Each row is a point on a landscape with many peaks, with its height.
A climber steps from a point to the highest of its 2 nearest points, and stops where none of them is higher. Distance is the straight distance between rows; heights are no part of it.
(238) (h 374): [144 111 154  93 148 119 154  72 173 156  73 112 101 136  81 208 151 144
 176 137 165 126  76 110  78 101 156 139 168 126 129 127 136  72 103  85
  96 138 118 112 154 159 135 157  62  82 141 140]
(353) (h 131): [115 135 103 120 128 124 110  50 155 172  84 104 142  87 101 138 172 126
 148 107 136 121 136 144  93 102 180 168 151 138  70 166 135  73 112 136
  70 157 121 131 117 143 154 112 127 133 124 151]
(459) (h 222): [129 131 151 162 181 173 100 136  85 137 136  74  94 116 151 110 133 126
 122 130 108 134 119 125 174 121 128  97 191 132 110  94 110 100 153 150
 162 121 139 101 112 125 142  77 121  97 116 119]
(1097) (h 579): [124 106 105 142  72  98 153 191 125 131 196 143 134 109 116  92 135 138
  79 180  87 131 149 175 130 148 128 119 148 119  91 101 129 117 122 170
 163 130 127 146 117 130  97 129 158 109 101 135]
(802) (h 18): [150  92 100 158 155 119 103 103  73 141 151  99  88 133 146 192 144 153
 193 146 166 122 105  88 144 132 130 107 150  98 160 106 111 114 153 120
 133 107 147 182 146 131  80 133 119 131 142 120]
(335) (h 120): [157 148 144 156  86 111 174 133 121 110 112 136 130 152 128 174 139 154
 154 182 139 141  84  97 112 129 114  91 172 111 171  57 149 115 126 108
 186 113  97 122 139 194 106 137 124 127 117 147]
(1119) (h 536): [198 114 141 142 122 122 180 104 111  88 100 164 149 173 114 190 169 132
 146  88  94 146  98 120  91 140 120 114 130 118 129 109 138 150 119  90
 203  98 128 172 111 141  93 198 121 122 167 130]
(76) (h 353): [142 111 123 133 183 146 120 131 188 143 118 138 135 123 113 118 112 159
 146 107 123  97 137 187 174 101 131 155 148 128 106 173  98 114 124  59
 108  99 103 168 109 101 130 134 139 124 107 117]
(1105) (h 170): [116 156 139 110 132 105  95 130 166 139 106 180 132 130 134  60  73 124
 170 177 182 108 130 152 121 110 105 170 100 148 129 141 157 104 109  63
  76 148 102 107 151 130 180 147 119 160 118 161]
(1328) (h 111): [155  94 104 127 105 101 168  83 163  98 124 153 151 133 119 152 133  84
 122  76 136 128 112 107 146 153 132 124  71 138 122 164 130 181  66 123
 115 148  77 128 122 116 135 102 175 184 130 135]
(176) (h 447): [168 191 140 157  61 144 140 125  78 141  97 118  91 102 153 173 167 105
 145 147 127 147 108 130 108 129 117  96 166  99 100  76 169  99 175 154
 149 152 115 144 139 159 157  81 146 115 154 126]
(173) (h 195): [141 119 123 173 135 147 128 146 101 165 119  88  88 113 139 150 141 112
 104 107 101 165  75 152 128 147 141  93 224 102 115 101 110 108 187 178
 167 126 119 135 101 154  74  76 122  87 111 122]
(44) (h 137): [141 173 143 137 133 156 170 134 180 109  94 141 126 152 157 165 141 146
 120 157 166 149  76 122 124 162 121  91 174 126 179  78 172 126 133  98
 146 120  88 137 126 145 122 165  84  98 176 133]
(1068) (h 220): [115 145 130 153 162 108  92 153  86 163 119 132  75 121  73 174 140 133
 172 122 158  84 130 100 143 102 137 117 135 133 147 140 154  95 118  99
  79 102 168  90 155 155 171  99 179 126  89 140]
(1147) (h 305): [210 142 148 194  95  94 104 125 115 107 124 145 132 142 145 142 110 110
 168 135 147  81 116 137 135 106  95 138 140  94  98  93 148 140  94  95
 137 121 124 134 125 139 120  98 177 177 150 128]
(559) (h 281): [112 123 135 113 136 127 145 114 175  52 132 129 131 154 162  81 110  95
 101 170 138 129 114  83 142 131 113  99 144 191 152 105 138 155 110 114
 162 109 175 109 113 104 118 152 106 131 153 154]
(813) (h 336): [ 96 105 117 102 190 194 112  66 165 145 130  87 140 115 138  96 129 146
 166 159 156 120 155  83 151 134 144 110 124 184 113 141  85  73 109  98
  97 124 109 114 102 115 163 129  92  91 114 158]
(912) (h 262): [ 78 132 124  90 128 175 102  87 105 101 141 114 129 131 172 117 116  97
 151 139 156 129 136  29 140 137 135  93 105 193 172 120 172 120  92 140
  95 144 157  76 143 117 176 103  87 115 119 132]
(1264) (h 496): [100 117 151 118  83 103 146 185 106 126 150 174 157 135 109 106 111 139
 109 137 102 153 146 143 130 163 132 139  71 127 149 127 157 145 114 149
 116 170  97  78 153 150 161 117 153 157  99 119]
(278) (h 229): [103 157 126 118 155  78 126 119 160  98  95 135 122 146  87  71 136 125
  76 124 110 127 113 132 136  53 104 134 190 161  65 180  98 108 116 107
 157 127 189 104 110 113 115 136 158 150  80 143]
(1021) (h 166): [151 163 136 140 159 157 147 139 149 141 109 115 107 113 117 153 145 149
  77  82 115 142 122 189 137 128 135 121 196  92 133 105 109 120 175 155
 153  98 126 163  96 124  82 135 103  80 151  90]
(1161) (h 346): [113 193 148 112 131 145 150 135 189  94 106 150 137 153  97  88 119 150
 108 144 132  94 112 147 116 111 114 125 181 160 120  79 139 104  91 110
 120 122 131  77 132 152 140 160  98  84 125 153]
(1342) (h 258): [161 143 110 177  98 135 165 183 112  98 110 167 157 129 149 150 146 160
 105 118  84 148 127 162 179 142 108  91  95 106 116 130  99 182  96  72
 182 112  43 154 100 161 142  91 201 138 110 123]
(122) (h 405): [ 87 122 122  81 150 123  74 118  98 134 152 137 182 119 141  56 109 155
 133 104 117 115 169 115  71 124 126 180 106 132 173 137 115 103 132 157
  78 116 171 106 140 119 136 164  63 101  96 120]
(628) (h 445): [145  80 141  87 100 162 158 111 121 100  76 128 135 134 122 222 169 140
 143 107 116 142 160  96 102 149 158 139  58 120 159 138 116 130 104  96
 126 117 164 129 138 168 154 224  71  94 139 148]
(141) (h 293): [ 89 165  74 129 146 155  99 117 120 154 177  93 164  96 121 100 136 141
 136 101 104  68 213 118 150 127 142 142 122 162  96 184  95 101  99 118
  98  91 144 148 101  92 156  85 166 136  93 131]
(1212) (h 125): [133  97 118 137  95  85 128 141 134 153 117 114 123 151 103 166 144 174
 128 130 136 145 129 125  89 169 142 143  83  83 173 138 129 153 151 117
 109 115 139 104 108 163  80 178 131 161 106 140]
(770) (h 268): [141 149 133 131 137 116 109 160 156 141 206 129 150 120 113  65  70 118
  95 144 160  71 135 164  95 190 110 127 121 101 165  71 147 157 139 168
 114 103 137 119  99 106  85 155 121 128 131 132]
(800) (h 495): [ 93 216 112 137  94 137 153 183  97 129 119 168 184 145 158  91 128 159
  85 151 122 156 137 146  96 170 112 115 129 105 205  72 192 133 162 155
 111 132 119 121  97 139 106 175 102 113 140 139]
(239) (h 89): [141 170  91 144 103 113 146 146 125 133 152 127 140 116  81 164 166 175
 140 105 123 100 139 143 118 142 127 145 129  83 166 116 122 126 123 122
 112 104 115 143 128 147  91 144 150 130  93 116]
(58) (h 304): [135 160 170  98 122 155 174 123 115  83 129 159 124 127 114 149 149  89
 114  77 121 138 101 103 129 123 114 117 139 152 144  86 173 137 118 150
 130 161 126 126 155 123 159 145  89 123 181 111]
(433) (h 340): [175 178 118 174  86 109 118 167 138 116 131 156  97 134 157 169 127 146
 158 135 153 118  97 174 161  88  74 156 176  46 103  81 124 127 122  94
 163 129 105 156 158 128  90  99 119 171 124 103]
(206) (h 198): [163 101 133 122 161 144 153 140 174 129 167  84  75 143 110 198 112 120
 101 113 167 100 112 126 124 176 134 101 119  88 173  96  96 181 156 151
 142  92 143 156 114  98  79 172  87 114 166  85]
(380) (h 202): [ 75  83 137  83 150  84 104 131 153  89 123 122 143 158 137  53  97 129
  97 178  99 156 165  86 154  84 116 129  88 180  84 182  52 139 119 112
 150 138 163  95 142  95 139 124 142 162  98 146]
(482) (h 384): [143 105 113 144 101 132 168  99  79  90 172 127 161 101 111 119 175 107
  65  85  70 126 139 108  95 139 123 122 134 136  89 119 122 133 120 212
 183 120 153 166 131 130  91 121 154 116 135 125]
(28) (h 175): [139 116 104  93 155 141 135  72 156 137 109  98 126  98  48 191 155 171
 125  83 124  71 131 127  72  86 184 176 147 127 126 169  99  99 109 146
 111 106 176 132 128 144  95 159  72  92 127 109]
(159) (h 425): [ 80 139 119 101 100 117 118 173 109 149 172 147 147 128  85  91 123 100
  63  92  72 124 170 152  99 162 167 155  79 139 137 154 158 140 140 187
 105 139 161  83 113 108 164 115 158 121 107 123]
(1277) (h 136): [159  78 146 160 134 139 162 162 145 125 175 122 167 118 113 148  99 165
 118 113 142 142  84 165 175 184 104  98 135  68 154  71  72 187 127 160
 179 112  62 129 121 127  69 103 141 123 101 112]
(829) (h 288): [190 108 173 171 122 109 149 125 107  84  92 165 165 149 139 131 124 132
 145 117 115 136  98 145 176 114 108 116 123 119  81 121 115 155  76  81
 173 146  85  96 134 163 148  83 187 167 133 134]
(1100) (h 484): [168 100 143 120 118 145 165  55 149  86  49 131 140 169 158 179 172 107
 128  91 127 151 124  80  91 135 146 122 103 155 148 138 151 153  98 108
 156 131 149 108 114 152 120 194  70 113 173 134]
(948) (h 310): [161 178 133 132 117 102 111 137 122 152 157 144 158 123 120  83  72  89
  93  82 154 116 131 163 111 216 117 130 104  94 159  70 152 185 156 172
 121 132  85 113  90 120 139 113 169 137 110 133]
(882) (h 320): [138 102 133 133 173 152 129 141 161  99 100  99 158 133 153 141 134 154
 131  89 123 113 175 131 157 126 135 138  99 102 122 163  61 150 109  96
 130 131 130 124  95 116 134 134 134 136 159 112]
(423) (h 517): [135 166 137 178 127 173 106 143 121 122 151 132 202 116 209  59  80 110
 135 161 136 133 118 132 153 135  72 100 162 128 130  50 155 122 132 146
 141 127  94 109 109 125 130  93 123 139 123 127]
(246) (h 102): [143 109 155 134 159 115 135 167 111 156 165 139 188 121  86 138 113 183
 143  57 114 128 106 185 169 147  76 159 128  65 142 101  77 147 123 164
 149 138 100 122 131 124 100 106 152 130  80  63]
(1344) (h 463): [158 110 145 154  83 107 142 221 105 121 138 169 156 130 115 112 150 173
  91 177  78 140 119 169 106 115 106 128 152 118  95  96 104 129 143 115
 212  99 129 129 132 169 120 144 177 123 111 145]
(831) (h 219): [116 138 110 138 106  75 134 150  78 151 136 192 133 116 111  85 144 107
 103 125 103 150 106 155 100 108 149 135 128 156 121 167 203 122 179 143
 125 130 130 180 144 112 115 148 162 134 125 142]
(70) (h 252): [109 156 102 126 146 124 104 159 108 141 155  96  88 103 106 149 156 149
 122  75  86  83 195 145 163  78 127 158 142 112  90 208  89 100 103 105
 104 110 159 139 132 104 162  65 188 134 105  98]
(648) (h 162): [ 95  69 118  97 102 114 102 166 124 137 142  94 130 140 145 142 132 174
 125 129 119 152 184 126 123 159 145 164  27 108 154 167  65 142 130 134
  97 144 136  57 123 140 124 146 128 153 118 128]
(285) (h 272): [121 102 126  90 152 155 125  68 161  83 136 103  98 141 186 117 111  82
 126 156 183 118 103  67 154 178 136  86 107 187 158 118 166 172 114 142
 128 147 131 109 129 108 145 120  77 132 166 137]
(502) (h 282): [100 106 111 110 220 180 121  99 149 135 144 118 134 113 151  91 103  97
 109 122 145 153 121 120 150 124 137 119 142 180 156 157 125 115 150 145
 120 117 119 199 118  73 101 130  77  99 159 107]
(214) (h 215): [ 96 143 147 122 143  99 118 143 162  93  79 128 126 172 118  65 121 138
 149 175  98 119 157  86 159  59  77 114 134 167  49 169  57 126 112  66
 146 105 170  71 123 109 164 133 183 163  84 159]
(707) (h 247): [ 92 164 124 116 119 110  95 139  88  99 150 139  68 133 113 120 121  82
 158 161 143  86 130  56 135 102 128  94 121 191 151 130 160 110 108 106
 116 118 191  98 157 128 188 113 139 130 117 162]
(410) (h 157): [137 158 106 150 120 119 117  94 185 139 110 147 106 135 153 124 110 128
 187 184 210 127 102 140 133 126 108 137 173 129 137 117 173 111 109  89
  97 155  69 138 145 141 123 126 110 159 130 160]
(275) (h 395): [167 164 130 141 114 132 107 114 106 138 100 109 128 113 167 146 153 100
 127  43 116 145 153 158 140 165 136 139  98  77  87 147 129 148 133 139
 116 132 104 123  91 122 127  87 186 161 148 104]
(531) (h 344): [115  96 163 106 182 150 100 137 108 219 182 134 130 117  70  84  79 114
 139 106 114  87 155 155 101 162 151 150 106 153 134 124 107 114 120 140
  68 117 109 107 110 126 182 105 122  98  75 133]
(361) (h 442): [ 83 124 149 127 125  99 116 203 149 124 123 183 182 140 132  50  76 152
 101 131  88 130 166 177 146 117 100 167  94 114 111 161 115 132 114 105
 116 154  98  85 129 102 184 147 155 142 101 111]
(1246) (h 34): [111  63  99 115 158 113 122  97 107 121 146 140  88 125 116 169 134 136
 183 135 166 110 127  86 152 119 148 116 100 135 174 168 127 132 113 106
 108 114 131 192 181 113 110 139 114 134 133 130]
(1319) (h 178): [115 118 116 157 138  64 154 155 128 168 105 154  79 134  97 132 159 110
 113 165  88 170  80 172 144  81 140 117 183 141  67 184 134 111 150  89
 152 129 111 147 156 142 122 106 185 151  96 151]
(205) (h 124): [118  94 122 103 169  94 145 115 144 130 151 170 143 130  80 124  97 104
 100  67 142 111 107 140 138 138 152 151  62 157 150 183 150 182 135 143
 102 120 109 154 110  90 131 149 151 148 121 125]
(964) (h 418): [158 220  99 150  76 138 180  91 157 125 113 140 105 105 165 169 173  78
 127 118 153 152  98 123 140 149 123  78 174 111 112  94 178 129 137 148
 134 136  79 205 141 125 113  99 123 117 170 125]
(604) (h 181): [124  90 172 126 148 110  95 136 137 133 111 135  82 164 157 110  60 121
 185 210 186 124  98 102 126 118 115 127  91 161 154 123 125 144 111  88
 100 159 127  74 158 139 162 149  92 144 136 144]
(1066) (h 47): [148 114  85 129  80 137 152 118  77 131 148  95 139 118 125 210 161 169
 174 115 151 148 103  99 106 159  96 121 133  70 156  85 128 132 149 156
 147  88 121 175 163 131  62 169 126 110 108 106]
(1128) (h 483): [187 122 192 161 101 127 144 177 129 116  96 186 149 131 131  98 120 135
 136 177  94 124 114 186 116 105 112 129 154 121  91  87 144 115 147  88
 178 135 119 159 121 168 152 172 131 108 151 141]
(687) (h 104): [129  89 171  99  80 113 130  96 147 142 117 103 116 123  61 129 157 104
  85 150  97 105 136 147  60 142 178 169 127 125  72 138 117 119 107 169
 105 147 163  78 132 169 140 118 120 115 128 156]
(524) (h 367): [120  92 153 103 109 108  82 131  66 143 154 129 147 131 122  73 128 142
  71  75  73 130 152 141  73 139 132 194  81 102 121 122 117 117 158 201
 138 157 183  81 138 127 125 100 149 149 135  94]
(815) (h 292): [121 144 153 127 113 151 147 113  97  54 113 172 155 166 162 110 135 106
  97 150 128 146 104  77 111 148 114  93 119 178 190  87 187 151 126 155
 160 131 152 106 123 135 147 168  95 109 158 143]
(1164) (h 432): [107 186 101 120  93 144 129 111  92 160 103 157 203 132 118 105 154 132
  95  69 131 161 141 144  83 165 122 149  79 116 169 116 198 142 170 167
  78 127 108 103  91 123 127 162 127 128 123 133]
(961) (h 177): [110  80 126 150 133 135 142 190 177 125 162  91 123 132 131 128 110 189
 111 198 118 146 111 137 155 167 117 104 171  86 144  90  64 144 128 133
 166 121  85  86 134 154  88 125 112 121  79 120]
(391) (h 443): [197 134 114 179 128 177 138 127 101 140 128  90  81 110 164 166 137  83
 124  77  94 131 138 139 171 170 140  72 132 111  99 141 119 156 143 136
 154 118 115 174 103 107 124  69 168 126 180  94]
(1154) (h 540): [174 128 162 123 104 128 135 191 117 154 129 165 113 124 130 113 106 111
 102 163  87 114 153 182  93 147 145 135  96 121  96 107 132 136 176 110
 134 155 119 159 133 129 170 156 164  85 173 125]
(1048) (h 257): [109  95 126 148 149 104  95 110 121 127 127  89  66 131 138 130 111  84
 141 141 121 146 116  79 161  96 125  99 151 155  63 157  99 113 104 148
 153 146 162  54 146 109 137  48 175 174  96 131]
(130) (h 190): [ 94  71 160 107 135 137 111 138 162 130  82 119 110 146 172  82  83 129
 145 219 153 165 143 111 145 121 138 115  95 175  78 159  84 132 118  98
 132 169 111  88 134 118 184 134 119 139 117 141]
(68) (h 404): [140 119 153  62 127 140 129  86 182 112  82 109 116 116 130 169 142 150
 152 139 152 116 151 118  92 118 153 144  92 140 153 134 117  99  85  70
  82 122 145 137 125 154 156 178  35  98 165 151]
(1274) (h 323): [110 152 155 101 126 163 190 125 181  97 131 133 137 137  93 136 134 131
  67  96 126 140 105 136 128 158 136 115 167 152 146  88 127 144  87 175
 130 143  97  59 134 145 153 114  71  89 121 133]
(211) (h 345): [109 131 130 115 164 139 153  94 152 159  72 128  78 123  97 232 172 130
 159  93 144 154  66 103 145  93 155 116 137 129 155 173 173  99 129  88
  96 135 102 139 148 144 133 146  96 115 138 116]
(1196) (h 474): [ 94  83 115 124  71  92 118 152 108  96 178 144 177 110 159  64 133 123
  86 162  93 185 145 131 114 117 117 151 119 119 102 124 126 121 142 194
 176 175 153 150 161 118  75 114 137 160 135 128]
(405) (h 265): [ 94  94 117 114 159 100  99  90 125 150 153 120  97 109 101  90 132 111
 133 180 161 122  99  99  91 105 152 138 164 172 139 144 147  89 159 166
 110 112 158 161 150 114  81 131  93 105  99 162]
(182) (h 156): [123 118 142  84 140 106 152  83 163 112  85 153 125 141  45 171 144 124
 119  88 120 106 116 123  86  83 159 152 106 171 142 189 130 132  99 109
 104 107 177 135 129 144 142 170 115 114 109 129]
(1057) (h 455): [108 133 104  96 118 157  96  96  98 113 161 119 176 105 179  94 117 117
 120  95 151 128 158 104  82 153 117 150  92 114 173 103 150 126 157 209
 111 109 172 145 129  85  69 153  69 128 153 117]
(552) (h 364): [ 65 145 157  97 215 179  94 120 104 196 143 109 172 123 104  71  97 152
 150  88 127 119 125 141 116 125 141 165 133 145 167 117 112  77 133 159
  83 137 127  81 127 109 155 118  80 103  91 117]
(425) (h 48): [107 107 129  99 100  83 114 143 124 125 149 141 112 120 103 143 138 146
 180 146 148 116 141 126 154  77 109 162  97 118 130 135 125 109 100 117
  97 141 139 130 191 120 133 131 108 155 116 118]
(790) (h 188): [ 68 107 134  81 105 111 118 136 174  88 154  84 142 129 168  81 114 136
  81 144 127 132 186  92 128 137 148 150  83 134 128 165  78 131 100 161
 121 163 157  69 114 107 125 118 103 151 126 138]
(421) (h 64): [137  96 113 109  68 101 134 161  80 109 173 137 125 117 167 170 133 154
 159 104 112 154 139 112 154 123  93 134  79  86 134 122 126 147 118 160
 151 165 137 125 201 125 119 116 141 169 144  92]
(823) (h 467): [188 152 105 124  96 108 182  78 132 116 112 129 104 126 122 218 179 100
 138 103 129 138 107 124 106 129 132 115 140 108  98 128 155 129 113 105
 145 116 122 206 129 131 101 133 132 138 174 128]
(1121) (h 158): [182 102 181 118 114 129 136  95  98 143  75 176 114 162 146 148  89 101
 181 150 158 159  84 137 100 128 136 133  69 135 153  90 195 156 144 117
 112 153  91 142 152 148 156 176 112 137 191 126]
(255) (h 267): [ 68  99 109  82 195 155 114  74 153 151 177 120 151 122 136  48  85  92
 112 133 129 131 146  96 172  98 147 126 125 227  97 197 110 147 109 154
 116 134 122 150 114  51 151 115 102 142 108 115]
(115) (h 218): [134 146 107 176 142 151 143 178 159 118 100 120 152 126 147 120 146 180
 112 167 105 148 133 145 189 156 118  92 171 102 146  99  89 151 105  84
 166 115  87 120  84 170 122 124 147  96  99 139]
(922) (h 339): [156 226 118 167  82  96 123 231 103 140 130 154 103 139 128  83 136 133
  72 159 107 122 127 204 127 125 108 147 177  82 144  93 159 131 191 106
 157 108 160 143  92 148 111 151 145 124 122 106]
(1186) (h 479): [121 191  89 182 128 157  89 150 139 134 134 106 135 138 228  76  99 105
 119 162 169 133 140 137 170 162  95  80 157 106 146 102 157 162 146 123
 126 129  88 135  71  97 119  76 153 154 154 129]
(204) (h 427): [123 129 107 146  95  88 165 123  96  70 167 146 160 126 139  99 154 118
  84 118  92 173  79 116 126 113 102 106 158 110 124 105 144 135 135 200
 201 124 135 157 164 129  53 109 132 147 136 120]
(1266) (h 118): [150 125 157 120 116  95  95  92 126 140  96 141 123 108  72 121 158 114
 148 105 112  91 114 162  87  90 154 185 144 109  60 132 126  76 131 130
 110 120 163 148 149 149 129 120 139 111 143 147]
(365) (h 197): [123  63  85  98 131 152 141  63 182 122 100  64  66  99 102 216 164 132
 147 108 149  80 119  69  92  90 187 131 130 143 144 216  98 120 117 124
 122 107 200 153 121 143 116 152  77 103 143 131]
(1006) (h 253): [ 80 106  75 108 154 122 139  79 162  92 172 133  99  98 135 105 124 120
 101 162 126 127 157  72 157 111 147 101 131 210  89 208 117 137  96 135
 127 128 131 178 137  70 127 111 134 141 126 147]
(622) (h 295): [114  59 129 122 136 134  89  67 121  99  88  89 161 130 173 105 149 132
 156 106 115 140 172  75 131 103 145 155 109 135  83 169  56 122 100 118
 136 115 162  98 128 134 105 124 118 140 118 135]
(30) (h 200): [131 190 138 154 119  80 137 183  88 173  90 191 102 125  89 124 141 119
  99  98  99 150  89 211 137  92 130 147 137 115 102 158 184 121 173 107
 123 131 113 176 136 127 147 106 182 128 100 113]
(6) (h 241): [119 105  95 150 154  92 115 113 122 144 178 138 109 114 109  95 116  75
 113 142 127 116  97 130 123 124 150 135 161 169 127 160 151 138 170 167
 155 105 148 188 124 104  72 120 152 148 134 131]
(199) (h 141): [128  96 146 107 156 116 151 108 120 136 120 163 150 152  59 146 133 123
 104  99 132 123 107 130  86 144 167 136  74 168 196 143 161 165 137 127
 109  94 132 143 104 139 138 197 133  93 126 162]
(818) (h 145): [141 151 106 150 130 123 101  83 184 155 100 110 116 121 110 118 140 129
 166 151 178  91 138 140 136 112 139 142 155 127  92 145 131  96  73  85
  55 124  91  94 119 156 151  81 141 131 106 171]
(1314) (h 214): [ 99 120  73  66 142 171 134  91 200 119 121  82  61 109 127 183 141 147
 127 133 149  89 158  91 139  68 168 130 121 166 145 234 102 124 107  74
  85 111 187 193 125  95 140 134  78 105 155 127]
(431) (h 393): [125 100 163 134 185 142  98 140 146 177 100 125 151 119  87  78  94 129
 139 114  98 121 152 171 113 141 144 152 115 156  95 170  87 117 133  86
  84 129 106 111 101 130 182 130 166 108  91 139]
(1224) (h 242): [102 157 144 142 172  97 110 107 152 136  88  89  80 154  89 129 115  98
 121 117 132 109 100 110 147  76 129 127 188 144  78 151  94 103 123 107
 129 134 154  46 109 124 138 101 144 150  86 121]
(750) (h 171): [148 145 113 106 134 175 159 137 173 123 157  58 113 108 122 160 124 116
  58  95 126 104 133 154  94 134 146 124 143  94 147 120 101 149 168 208
 165 124 160 147 100  95  86 148  65 101 189  80]
(1199) (h 234): [125 132 112 126 144 146  98 169 153 118 195  80 109 123 159 125  84 122
 120 142 175  87 161 133 130 181 115 110 101  85 204  98 125 178 149 128
 111 124 145 135  90  96 101 150 106 135 157 119]
(194) (h 159): [108  80 116 142 122  89 142 181 121 141 122 160 109 130 123 104 118 139
 137 201  94 177 135 135 144  88 126 106 110 170  83 205 131 122 156  91
 135 138 108 153 148 155 161 140 198 149 100 155]
(372) (h 352): [168 167 160 141 115 107 107 111 107 167 137 135 116 124  85 143 101  77
 149  63 152 122 121 158 126 153 127 148 102  98 139 111 156 144 146 147
  85 157 102 114 133 121 139  76 163 153 124 126]
(507) (h 233): [ 76 150  72  68 111 119 129 109 188 106 114 107 101 125 136 128 120 129
 113 141 120 115 201  96 157  77 138 148  98 159  96 223  92 129  87  90
 110 126 177 149 112  93 157 123 122 142 133 131]
(953) (h 103): [164 133 102 177  98 134 194  97  96  97  81 135 141 143 183 215 156 147
 176 160 143 156  42  66 143 143  96  71 161 123 145  56 167 156 107  95
 192 142  65 132 143 157 107 104 129 129 136 132]
(485) (h 409): [162 198 119 155  89 122 103 223  93 136 142 133  94 127 150 151 143 168
 131 116 114 123 135 185 146 116  88 138 168  45 137  89 108 113 193 108
 157 112 144 161 140 118 114 103 154 131 124  87]
(376) (h 371): [127 114 113 107 147 143 111  84 180  99 119 104 148 121 121 118 126 150
 175 158 176  70 182 102 114 137 125 132 101 150 149 136 116 126  77  58
  89  94 129 158 115 135 139 168 103 124 130 167]
(686) (h 296): [143 102 127 135 153 120  82  81 104 180 167  94 124 104 102  92 101 115
 181 148 153  78 131 124  98 154 153 145 146 158 116 110 118 104 119 149
  90 114 139 118 137 133 123 114 111 110  97 152]
(684) (h 338): [ 84 101  77 134 107 142 143 126  98 110 194 112 163  95 129 115 176 130
 115 104  95 122 184  90 130 129 133 119 136 150  97 155 105 112 100 156
 129 101 155 143 126 128 140 122 157 111 104 138]
(1050) (h 403): [ 79 146  89 121 112 144 112 104  86 163 166  89 146 107 165 119 151  95
  76 118 130 155 158 105  77 172 145 135 116  89 150  97 149 121 179 230
 106 145 153 106 106 107  71 112 111 149 122 125]
(473) (h 169): [147  88 193 120 145 146 113 121 130 156 110 144 122 137 100 139  82 106
 185 165 152 121  88 135 119 148 135 124 115 147 129 101 160 114 105 123
  86 147  92 100 171 163 184 151 120 108 139 139]
(253) (h 370): [112 192 102 130  80 121 136 123  85 169 126 114 137 135 102 147 145 123
  73  80 152 162 119 149  71 173 122 130 108  87 161  89 187 164 195 213
 120 127 132 129 124 119  79 134 136 123 126 122]
(769) (h 306): [101 109 107 131 176 192 114  80 148 176 103  90 127  94 155 135 143 130
 182 136 154 151 123 128 136 139 142 120 147 127 139 134 125  88 147 129
  82 122  81 152 128 131 103 133  78  98 153 129]
(350) (h 240): [123  93 170 147 137 129  74 123  48 141 154  82 104 127 158 141 117 117
 160 125 109 129 128  86 152 103 127 111 125 130 100 110 121  99 134 156
 133 141 157  82 166 122 155  60 139 152 113 107]
(1202) (h 277): [111  77 128 102 125 108 101  60 141 100  78  78 104 132 152 162 153 116
 161 164 152 121 118  27 142 102 164 108 142 159  81 145  75  94  96 113
 127 142 151  78 136 118 121  87 115 146 121 143]
(29) (h 149): [173 121 162 134 147 107 150 137 171 115  94 165 131 208 136 127  98 113
 135 155 151 157  91 134 127 139 127 135 115 150 166 103 159 162 131  91
 143 136  75 115 106 143 122 172 119 141 162 139]
(641) (h 504): [143 184 144 137  95 165 140 166  39 136 117 145 134 114 156 152 157 146
 141 118  83 153 142 152 135 111  91 111 139  80 130  91 163  98 175 133
 150 134 126 161 147 136 139 133 130 101 175 102]
(51) (h 223): [144 114 121 138 153 155 119 101 106 119 130  91  99  88 135 178 165 134
 169  47 117 103 172 132 172  89 143 159 141 109  66 168  89  84 100  89
 116 156 125 145 154 111 146  53 166 144 154  86]
(1282) (h 520): [188 135 154 153 136 170 141 147  74 138 136  98  93 125 145 211 109 101
 164 110 132 134 105 133 174 154 124  61 109  88 149  63 126 165 151 128
 162 116  97 171 133 127 148 111 158 101 170 110]
(616) (h 554): [117 177 130 149 112 168 115 134  89 143 119 198 219 132 159  40  90 140
 114 170 131 151 133 155 125 147  96 124 131 153 159  84 183 122 138 145
 120 138  83 115 105 129 157 131 137 118 122 148]
(406) (h 651): [184  94 155 157 120 159 113 180  81 164 149 124  88 133 156 141  89  99
 140 168 114 136 124 161 135 181 133  90  99 126 135  86 122 156 182 107
 137 132 103 157 119 154 159 137 179 119 156 136]
(440) (h 376): [ 83 183 115 130 137 119 163 191 156  91 128 165 143 151 133  90 129 182
 112 156 121 143 147 156 144  86 104 147 165 127 156 129 130 116 116 100
 129 126 143 125 118 133 124 174  98 132 115 126]
(13) (h 406): [ 71 170 130 144 134 106 140 205 143 100 110 167 133 155 160  83 116 170
 102 156  80 176 139 168 174  58  88 152 149 112  86 178 111 118 125  84
 155 153 137 101 128 110 147 137 141 161  88 104]
(588) (h 79): [145 129 157 126 102 130 112 155  89 118 156 141 184 144 149 135 108 147
 158  70 146 127 147 148 132 138  64 164  99  60 138  82 120 143 140 154
 144 151 128 132 163 120 118 127 135 160 152  73]

Where does a climber stop that starts at each point below?
(206) -> (406)
(335) -> (1048)
(1246) -> (485)
(953) -> (1048)
(707) -> (1264)
(1319) -> (431)
(687) -> (1048)
